Each row is a point on a tangle of strands that fork, close into loops and nearly touch. The rows are in no order.
(in the rows, 128 means zero)
Points whose rows are less than 120 apart are linked; no others are. Some points are linked to none.
K821: [118 114 148 158 148 122  91 140 102  75 111 162 120  48 138 149 192 103
  77 125 156 122]
K206: [169  99 131 182 146 106 125 172 121 161 181  74 102 155 116 147 102 217
 108 144 113 141]
K511: [ 79 128 166 124 101 123 177 201 149 118 145 108 158 102 170 120 121  60
 174 134 116 156]
K67: [119 133 104 133  89 149 141  53 137 140 108 111 116 160 187 179  80 128
 162  95 180 173]
K238: [131 171  90 110 185 113  76 112 125 144 121 124 125 113 122 132 129 139
 182 150 160 114]
K666: [149  77 129 167  76 115 110 136 164 139 150 155 108 120 122 126 128 122
  97 146 123 127]
K909: [141  89 156 169 137 164 115  96 114  72 102 141 104 133  91 134 159 149
  83 152  61 108]
K813: [133 106 156 168 117  91 133 160 166 154 177 126 103 153  79  78  64  97
 106 128 107 112]
K374: [120 112 137 131 144  99 100 160 103 168 153 105 114 133 110 109 125 124
 156 115 103 142]
K785: [169 204  93  68 159 142 129 145 128 131 142 154 150 117 102 142 109 101
 127 112 138 114]
K622: [174  89 147 165 155 133  92 194 153 152 168  67 101 135 118 125  75 164
 119 128 150 144]
K3: [122  90 125 171  72  91 105 139 132 114 138 118 124  67 141 122 140 116
 129 113 151 128]
K668: [159 103 121 189 123  71  99 152 110 134 180 126 130 125  97 147 141 182
 114 153  96 133]
K745: [146 172  97 100 114 151 129 100  92  74 120 158 236 144 155 103 108 187
 163 127 125 102]
K470: [130 122 100 101 137 136 119 104 121  85  92 184 103  78 180 137 148 162
 159 134 180  92]
K194: [124  93 159 126 104 128  98 121 130 152 117 109  90 163  74 163 115  62
 118 128  86 111]
K427: [ 90  76 106 121 134 134  91  79 121  94 132 140 110  99 137 131 146 127
  86 134 143  73]
K286: [139 150 176 140 127 126 111 200 145 199 170 137 154 150 155 139 130 123
 127 147 159 156]
K877: [127  80  89 134 107 145 116  46 104 135 110 159 113  63 153 151 141 124
  82 118 155 124]
K783: [132 147 159 158 131  93 120 196 125 180 176 126 132 144 128 175 128 155
  91 122 190 118]
K998: [121 158 100  67 120 149 164 186 173 104 138 120 177 110 194  72 109 122
 152 130 128 113]
K694: [155  61 125 133  79 152 155  90 110 151 107 126 120 137 135 126 204 135
 102 143  94 152]
K58: [174 122 129 173 125  91 158 127 120 112 162 135 117 111  60 168  83 153
  48 110 127 123]
K51: [129 143  75 152 176 108  65  83 126 170  90 114  97  86  98 168 102 124
 149 143 127 126]
K425: [ 88 135  95 112 117  98 158 114  94 131 133 126 139 110 176  83  85 162
 130  80 165 110]
K164: [130 133 156 148 107 140  92 143 118 141 132 168 140 144 153  96 146 136
 185 137 158 123]
K91: [158 136 136 115 125 143 170 104 168 131 142 135 143 176  81 134 161 133
 100 125 143 166]
K115: [172 128 160  74 100 155 176 112 132 147 125 157  96 187  89 125 118 147
 122 136  78 110]
K323: [123 160 153 113 139 118 163  88 108 119 141 119 143 161  29 126 131 129
  86 114 145 176]
K324: [ 88 133 155 121 133 106 144 148 126 104 115 114 119 149 110 117 151  98
  81  90 165 140]
K8: [143 146 102  73  95 134 156 100 126  75 144 119 143 142 147 153 108  83
 154 116 131  80]
K85: [ 81 176 130  70 129 151 168 213 146 110 140  96 165 100 169 123 104  86
 147 104 134 138]
K469: [ 44 164 137 128 166 104 124 142 114 130 120 102 165 103 141 122 120  91
 142 130 135 112]
K831: [123 136 121  98 117 108 164 106 101  95 130 132 174 151 169 152 143  94
 139 164 107  93]
K353: [123 114  86 123 168 147 110  76 115  70 103 166 100 100 159 142  96 139
 115 118 178  81]
K652: [119 161 155 155 128 122 127 192 148 128 147 115  90 139 120 135 138 129
  74 110 172 125]
K166: [ 93 186  94 130 149 110 165  73 114 144 131 138 158 101 184 139  59 151
 118  88 185 140]
K708: [ 81 179 116 112 143 125 140 106 128 179  95  92 125 128 141 157 106  77
 134 103 188 162]
K956: [169 100 148 147  96 154  98 172 157 141 103 106  54 123  81 145 132  41
 119 111  87 132]
K653: [178 161 135 117 126 130 104 106  76 104 122 157 137 131  88 161 128  98
 182 121 114 135]
K109: [132 148 129 128 130 142 101  73  78  96  97 145 146 122 154 181 146 142
 183 132 130 115]
K173: [133 103 102 122 106 108 111  97  85 121 139 124 139 135 124  96  91 164
 178 126  98  95]
K603: [117 135 102 110 111 111 198 119 129 128 109 163 130  85 176 122 162 101
 151 115 145 153]
K524: [118 148 151 107 141 109 125 106 109 144 147 139 116 149  42 104  88 148
  76 119 117 128]
K344: [ 63 169 130 125 150 100 124  99 143 165  99 139 155 112 162 174 117  95
 142 156 166 131]
K969: [106  99 148 122 129 126 117 167 195 126 160 104  72 150  86  65  69 144
 112 118 115 113]
K814: [139 149  81  86  98 117 134 104 175 141 134 154 116 110 153 128 107 108
 158 118 200  99]
K756: [117 119 152 119 151 155 103 127 129 102  73 158 107 156 151 125 188 120
 159 162 122  89]
K665: [124 100 112 127 104 111 144 104 113 150 102 168 115  71 171 148 177 103
 110 126 116 121]
K740: [111  62 134 143  69 159 101  94 120 163 104  99 102 111 125 146 133  62
  97 119  98 101]
K99: [165 165  94 138 155 155 162 172 177 108 153 140 197 169 143 132 137 153
 128 185  97 106]
K79: [163 132 134 113 113 126 141 107  58 143 148 140 112 132 104 116 111 184
 140 109  83 127]
K743: [189 133 145 100 120 153 153 133 135 166 147 161 102 154  90  97 117 193
 141 121  94 153]
K938: [169  73 163 146  77 157 138 113 127 166 107 133  76 130  97 135 152 166
 102 143  53 146]
K701: [121 158  99 121 128 140 136 101  95  67 134 121 164 133 167 108  87 169
 182 114 104 105]
K987: [125  96 128 123  91 145  96 144 148 140 128 103 105 125 125 114 196 157
 107 113 159 157]
K253: [135 138 100  92 154 150 156 118 117 161 103 138 157 170 166  86 128 140
 191 151  67 113]
K725: [165  84 124 189 124 146 172 176 195 130  98 117  96 116 127 166 129 124
 102 134 149 112]
K766: [114 118 148 140 149 169  80  48  58  82  82 149 148  92 141 206 125 106
 137 128 146 116]
K77: [131 104 141 148 167 139 107 110 156  74 108 151 102 169 105 115 165 127
  97 166 118 106]
K154: [ 81 161 150 156 111 139 123 106 134 171 110 110 102 150 182 187  81 114
 157 109 178 186]
K59: [165 114 128 100 104 154 175  78 143 126 112 162 121 137  82  98 153 123
 131 105 130 191]
K84: [100  81 132 174 103 124 107 111 105  73 127 141 149  36 147 120 159 119
  89 123 160 155]
K200: [130  88 125 109 123 126  92  78 115 148 126 134 108 123  94 149 138 173
 115 173  65  89]
K780: [ 67  85 137 170 140 103 108  92  92 128 107 112 113 100  95  99 119 121
  68 122 104 125]
K461: [117 139 108 104  99 158 146  68 150  79 114 112 146 128 174 162  76 109
 159  99 168 117]
K411: [110 210 125 106 167 139 155 122  93 152  92 141 157 102 178 125  86 178
 148 109 187 163]
K864: [150 102 142 137 124 116 149 135 102 159  94 155 111 136 140 113 190 101
 110 125 110 143]
K165: [139  71 119 149  94  91 128 143 173 160 176 102  94 129  79 115 113 117
 102 141  86 155]
K424: [ 63 105 134 185 143 107  86 116 104  83 103  81 122  80 126 136 131  79
 104 109 134 117]
K939: [121  85  99 131 146 134 158 102 137 136  89 127 105 139 160  77 135 132
 177 140  71 125]
K29: [155 212  66  77 159 139 103 118 126 136 132 162 159 104 150 139 104 141
 171 136 168 103]
K373: [107 158 103 109 123 114 160 133 122 161 165 143 190 139 156  91 103 151
 121 113 143  95]
K712: [143 118 152 164 130 134 182 194 176 114 136  92 127 167 139 143 137 151
 112 126 174 110]
K33: [ 84 117 152 116 157 116 105  95 117  84  91  93 110 109  88 119 135  76
 118  90 163 130]
K927: [157 172 131 138 158 150 153 187 138  93 146 119 190 162  96 119 124  97
 128 120 103 171]
K651: [138 141 154 119 151 142  97 158 131 129 157 131 169 197 114  86 113 181
 147 171  79  96]
K120: [122  68 131 146  79 136 134 100  81 106 130  96 118  91 117 163 153  95
  76 104 106 126]
K853: [ 83 141 164 120 178 140 102 138 106 111  64 135 113 154 142  67 138 100
 133 134 127  94]
K14: [ 79 177 154 126 153  94 130 166 101 141 158  94 171 145 128 153 155 107
 114 152 120 125]
K370: [116 148 148 171 147  81 162 126 109 129 161 123 183 165 115 164 150 131
  93 162 115 140]
K157: [ 91 110 136 146 116  60 135  88 102 153 157 142 144 118  70 103 113 119
  68 124 117 127]
K233: [144 143 100 106 137 132 189 120 127 128 101 140 147 126 126  84 135 110
 166  94 136 171]
K299: [148 116 125 137 118 127 128 177 163 127 150  68  83 136 107 128 197 140
 103 115 142 205]
K11: [159 129 145 106 152 167 124 169 212 126 152  97  99 178  70  79  74 141
 131 137  98 133]
K35: [136 100 172 118 122 138 113  86 126 166 122  98  83 140  90 107 136 203
 102 151  42 126]
K480: [133 181 133  96 166 138 112 168 130 134 154 106 124 165 113  80 159 167
 119 121 136 169]
K198: [ 78  98 126 137  92 113 105 130 129 126 131  85 125  88 166 154 195 133
 124 133 170 142]
K407: [106 141  93 129 127 137 135 100 171 132 103 180 125 107 207 136 102 130
 165 143 173 101]
K973: [160 120 158 125 185 161 114 197 179 155 172  71  71 183 105 132  92 152
 117 155 127 132]
K776: [157 149 110 155 143  89 173 149 154 134 154 161 167 146 130 146 170 139
 121 172 101 136]
K242: [137 132 116  95 145 127 151 109 148 120 140 128 160 185 105  86 130 174
 151 162  58 114]
K487: [142 119 127 108 165 122 106 192 158 135 118  92  76 107 107 115 167  91
 123  97 146 185]
K283: [126 192 110  91 123 132 134 124 110 155 122 167 183  97 177 149 110 166
 181 137 200 136]
K494: [108 151 172 107 127 145 103 183 118 190 157 153 148 119 169 124 119 121
 204 142 151 147]
K195: [117 148 118 134 162 100  86 114  92 218 112  96  93 103 150 169 106 106
 147 127 135 122]
K828: [196 161 100  85 149 148 104 141 107 119 146 153 108 124 107 141 108  96
 170 112  92 107]
K586: [144 103 153 160  86 167  72 113 120 118  83 155 104 134 124 137 156 125
 167 151 127 121]
K15: [144 185 117 115 112 147 130 162 136  75 138 163 248 132 153 110 143 148
 150 136  95 131]
K22: [115  93 162 185 130 113 132  99  80  76 116 140 128 142  96 122 133 143
  58 125 116 104]
K114: [138  47 124 121  88 152 157  85 116 126  80 115  88 111 144  91 146 145
 143 101  86 142]
K704: [109 121 139 155  95  95 136 185 163 109 154 106 153 131 117 137 112  50
 147 128 115 149]
K247: [140 154  95  84 133 145 130 180 154  85 164 138 185 157 172 105 123 165
 154 146 113 108]
K802: [153 105 113 136 137 122 113 181 178 103 108 124  65 111  98 137 166  77
  95 116 117 135]

A fork is a point with three links, a tip a point with one. Leave the first point through the second and follow the links. Name the first fork or tip that comes.
K776 / K370 -> K831
K8 / K461 -> K247
K120 / K740 -> K3

A tip is a point with one link. Name the tips that can be reached along the links from each point below, in the order of the rows.
K998 -> K115, K831, K704
K324 -> K814, K725, K200, K651, K853
K84 -> K821, K668, K120
K828 -> K766, K373, K195
